A landscape with many peaks, sampled at points; each row gives a point and its height.
A climber steps from a point to the highest of its 2 nearest points, and stops where none of them is higher. Distance is the straight distance between rows; heights are no part of it.
Z549: [-16   6 -28 -18  -2   5 -17  37  12  -1 -23 -45 -10 -15 -38  23  17  -1
 -39  12]  h=628
Z311: [ -1 -30   9 -15 -47  31  11 -17  22  -9 -39  40  60 -61  67   9 -36 -17
  -5  -2]  h=392
Z31: [ 26  32 -36 -41 -20 -18  -1  83  -8 -10  63   1 -15  -8 -28  -8  17 -13
  -3  11]  h=551
Z573: [-25 -32 -26   3 -21  21  28 -14  50 -23 -19  38  19 -10  46 -16  46   8
  -5 -55]  h=265
Z359: [ -1 -34 -38  23 -30  -4   5 -15   8   2  13  -4  34 -27  19   2   7 -15
  14 -26]  h=340
Z500: [ 24 -17 -33   6 -20 -24 -12  23 -12  -3  55  13  18   0  12  -9   7 -27
  30 -28]  h=314
Z199: [  0   6   2 -30  24  10 -41  51  30 -52  48  56 -14  47 -21  76 -14  19
 -13 -21]  h=428
Z816: [-21  -7  15  27  63   2 -18 -58 -35  41 -31   9 -41  24  29 -37 -41   8
  10  26]  h=111
Z888: [  5   8  -2 -13 -17  -4 -32  19   2  -3 -28 -53  16 -35 -39  49 -16 -12
 -12  22]  h=517
Z770: [  0  10  12   1   4 -29   3 -20 -36  19 -20 -21  29 -30 -15  37 -37  40
  -3  45]  h=251
Z94: [-49   7 -26 -18  22  19 -23  45  66 -33 -11  21 -46  28 -17   0  57  -1
 -46 -33]  h=466
Z35: [ 19   6  27  15 -30   8  13 -34   5 -23 -13 -58  25  -2 -48  60 -13  21
  22   5]  h=197
Z863: [-43  27  13 -27  21  19 -11  39  37 -13 -12   8 -65  32 -27   7  33  17
 -12  -8]  h=518
Z693: [  3  -7  10  -5  26 -35 -24  13  -2  -3  50  50 -20  43  21   1   3  -6
  26 -29]  h=473
Z705: [  1 -23  44 -13  -5  40   1 -36   8  -1 -56  38  26 -17  49 -36 -11 -48
 -26 -11]  h=66
Z170: [ 18  28 -45  -8 -10 -38  33  45 -38  14  30 -11   8 -12 -29 -31  16  22
 -12  32]  h=387
Z200: [ 30  10 -64 -19 -29 -35  37  48 -37  14  63  22  37 -36   7 -27   6  -2
  -4  17]  h=372
Z528: [ 13 -28  36  -9 -27  -2 -21 -11  21 -19  13  42  25   6  47  19 -15  -7
  54 -49]  h=568
Z37: [ 12 -28  16  -2  -2 -19  -6  -6  20 -17  43  70   6  47  47  12   4  15
  45 -56]  h=506
Z9: [-24 -41 -14  24 -21  53  36 -42  49 -20 -42  -1  37 -25  13  -1  26   3
 -24 -45]  h=323
Z470: [-35  -4  -6 -32  33  12 -35  38  30 -27   1  61 -12  30   4  39   8  25
 -18 -27]  h=460
Z136: [ 34 -11  27  21 -13 -24 -21 -30 -41  22  -5 -38  43 -38   8  20 -56 -11
  38  21]  h=260
Z608: [-18  -9 -71  15  51  -7 -29  18   5 -18  -2   0  -7  18 -28  43  22   6
 -76   3]  h=416
Z885: [ 13  47  -7 -10  -5 -24  15  50 -29  28  46  -3 -44  20 -12 -70  17  -4
  24  25]  h=541
Z202: [  3  -9  54  -5  -5  49  42 -43   9   7 -47  13   7  -6  22 -87   1 -27
  -9  -6]  h=35
Z998: [ -3 -48   4  24 -55  36  20 -35   8 -12  -6 -16  49 -71  -6  23 -21 -33
  26 -25]  h=329
Z330: [ 13  -3  33  44  18   8  -6 -57  12   1  -9 -50 -22  48 -31 -17  11  -2
  31 -29]  h=184
Z630: [  9  46 -21   4  27 -14   3  41 -28   5  59  -8 -66  51 -42 -36  28 -10
  -9  30]  h=513
Z666: [ 18  70 -13 -40  -9 -11  16  75 -34   1  67   0 -42  17 -37  -3   8   3
 -10  53]  h=574
Z930: [-15  -6 -22  17  37  -9  17 -34 -28  53 -14  33 -41  13  52 -52 -20  19
  -7  22]  h=99
Z877: [-45  25  44 -38  36  39 -30  35  39 -24 -53  12 -64  -1 -17  15   8  -8
 -26  10]  h=631
Z590: [ -8  -4   0  27  38 -15  -3 -27  -7  22   9  21 -34  34  37 -52   6  -1
  22 -15]  h=90
Z481: [-11  49  48   4   2  41 -17  -8  16   8  -4 -74 -72  47 -42  31   7  -2
  -3  14]  h=391
Z235: [ -3  59 -25 -22  19   0  18  33 -46  -4  47  -1 -45  30 -55  24  -5  34
 -29  63]  h=608
Z360: [  5  33   5 -34 -23 -10  -1  67  -3  10  18 -10 -32 -12 -14 -44  17 -19
  14  12]  h=519
Z96: [ 16 -18  28  32  21   3 -23 -33  -4   9 -20 -43   3  10  -5 -21 -20 -37
  17 -10]  h=227
Z106: [ -1   6 -43   2  43 -27 -20  21 -23   0  14  -5  -9  13 -36  35  10  13
 -37  24]  h=451
Z690: [ -9  -8   3  22  -8  28  23 -25  24 -11 -32 -47   1 -11 -23 -33  29  -5
  -7 -17]  h=527
Z288: [ 19  24  27  -8  18 -36  -9  18 -24   7  67  41 -49  61  -1 -18  -1   2
  56  -1]  h=447
Z259: [-45   6 -56 -12  50  12 -26  45  25 -22 -12  24 -27  14 -25  16  46  14
 -76   1]  h=425
Z336: [  6 -14  24 -22 -28  15  28 -26  -2  10 -51  10  55 -62  33   8 -27  12
 -17  21]  h=320
Z24: [ 13  -5   5 -17   1 -14 -68  24  -1  -9   5 -28  12 -12 -13  56 -21 -28
   7  10]  h=441
Z623: [-14   1  -1   9   1  13   3  -3  40 -24  -7 -20 -10  24 -30   5  39  11
 -10 -26]  h=426
Z660: [ -2  11 -28 -14  16 -27  -6  40 -28  27  -6 -14 -10 -23  -9 -28   4   2
 -25  33]  h=411
Z113: [-20  -6   8  24  70 -17 -49 -40 -26  23 -13   1 -53  50   4  -3 -29   3
  21   7]  h=127
Z271: [-22 -21  37  -6  20  46 -18 -41  21 -13 -78   9  21 -23   6 -23  -4 -46
 -59  -2]  h=118
Z601: [ -1  13 -18  32  14 -13  23 -19 -20   7  12 -29 -22  38 -47  -2  22  32
  -7   9]  h=201
Z522: [ 24 -31 -58  37 -32 -23   7   2 -24   8  88   5  16  -5   2 -29  21 -43
  50 -38]  h=302
Z343: [-27  11  13 -25  26  22 -35  36  24 -11 -47 -20 -22 -19 -12  14  -2 -20
 -35  22]  h=502
Z219: [ 15 -19  17  18  11  -4   3 -54 -14  17 -30 -11  18 -11  34 -22 -32 -10
   6   4]  h=269
Z132: [ 15   3  24  -7 -47   7  26  -5   7  -6   3 -14  28 -26 -11  -7  -4   8
  38 -14]  h=236
Z919: [ 26 -28   0  23  -2 -38 -16 -45 -20  25  -1  -3  40  -7  28  21 -37   1
  20  -3]  h=240
Z913: [  1 -14  48  46  55  -3 -36 -52  -3  10  -6 -23 -43  60  -5  -1 -16  -6
  33 -18]  h=151
Z567: [ 17 -20  24 -18  -6 -26 -64  24  -6   0  -3  15  14 -23  42  18 -39 -41
  39  -7]  h=352
Z349: [ 32 -10  46  20 -35  -4  24 -54 -14  -4  -6 -14  40  -9  -1   6 -30  10
  49 -15]  h=213
Z542: [ 22  -5 -40 -16 -43 -32  27  18 -20  28  38  45  33 -23  47 -26   6   0
  15   2]  h=361
Z372: [  7  13 -28  -2  49 -29 -14  29 -29  -5  54  21 -38  43 -21   6   8  -4
 -17  14]  h=483
Z501: [-13 -20   3  17   9   9  47 -55  13  15 -50  23   5  -1  40  -6   2  45
 -31   4]  h=219
Z291: [-14  51  -5  -7 -18   6  47  11  -3  -5   5 -31 -23  25 -63  14  38  63
 -25  32]  h=520
Z725: [ -6 -12  11 -14  -9  -2 -28  30  10   1 -21  -7  12 -33  25 -13  -9 -43
  12 -13]  h=308
Z300: [ 21 -28   0  23 -44   2  -6 -32 -16   5  -6 -40  54 -60   3  23 -38 -25
  36  -1]  h=286
Z961: [  9  -3   1 -13 -23 -29  24  -9 -27  27 -32  12  50 -57  29  22 -33  36
 -12  49]  h=280
Z391: [ -5 -33  -5  28 -36  51  40 -43  24 -21 -19 -25  37 -43 -18 -28  20 -22
  13 -31]  h=412
Z477: [ -8  -5  30 -23 -43  27   5  28  28 -19  -7   1  13 -43  11 -19   3 -21
  27 -26]  h=267
Z435: [  5  -5  -5  -1 -26  -6  47 -12  -4  27 -21   6  29 -34  49 -51  -2   6
  -2  12]  h=322
Z829: [-18  44  24  13 -11  28  30 -21  19   2  -2 -70 -42  45 -57  22  33  30
 -14  19]  h=456
Z790: [  5  -1 -19 -34 -53  -4  53  31   9  10   8  31  26 -46  49 -43  14   8
  13 -11]  h=346
Z416: [  9  25   7  13  -9 -11   7 -12 -16   8   0 -47   6  10 -43  35  -4  36
   3  26]  h=223
Z833: [ 17  -1 -10  32   2 -12  20 -30 -31  38 -23 -36  23 -24  22 -55 -19   1
  11  23]  h=298
Z839: [ 13 -30  30  -9 -37  17 -14 -18  17 -12 -15  35  47 -35  58  15 -31 -37
  34 -27]  h=479
Z179: [  8  53 -18 -10 -24   5  37  31 -19 -21  50 -29 -14  36 -65  48  23  35
 -29  47]  h=563
Z346: [-14 -14 -17   2  -5  -9  47 -23  20   5  -4  41   7   8  43 -21  29  32
  -6 -20]  h=242
Z539: [-21 -19  19   6  33  37  20 -57   7  10 -77  16   6 -15  29 -18 -13   0
 -51   7]  h=179
Z674: [ 22   2  32 -27   5 -35 -68  42 -28  10   3 -16   6 -20   9  38 -50 -26
  30  32]  h=394
Z280: [ 21  -3  49  43  -9   4  20 -78  -4  -8 -16 -32  32  23 -26  37 -19  25
  27  -4]  h=185
Z384: [ 21   1 -34  -3  30  -2 -16  33  17 -57  72  36  -4  52 -31  53   9   8
 -31 -22]  h=405
Z188: [-45  -2  -8 -28  32   7 -29  49  29  -8  -5  80 -30  20  43  -4  16  -4
 -21 -22]  h=429
Z78: [ -6 -20 -38  17  12 -10 -11   0  13  -2   2  -3  10   3   0  15  23   4
 -11 -28]  h=374

Where does a climber stop that starts at each point below?
Z770 => Z528
Z705 => Z690
Z202 => Z690
Z280 => Z549

Call two points neighbours if one is among the 2 nearest of the other. Go from one point of each pair to the other, from neighbour to neighbour, staying as high as possible. Name the lowest point that can't be avoided.
Z235 and Z877 => Z608
Z885 and Z235 => Z360
Z877 and Z470 => Z188
Z235 and Z528 => Z288
Z549 and Z877 => Z343
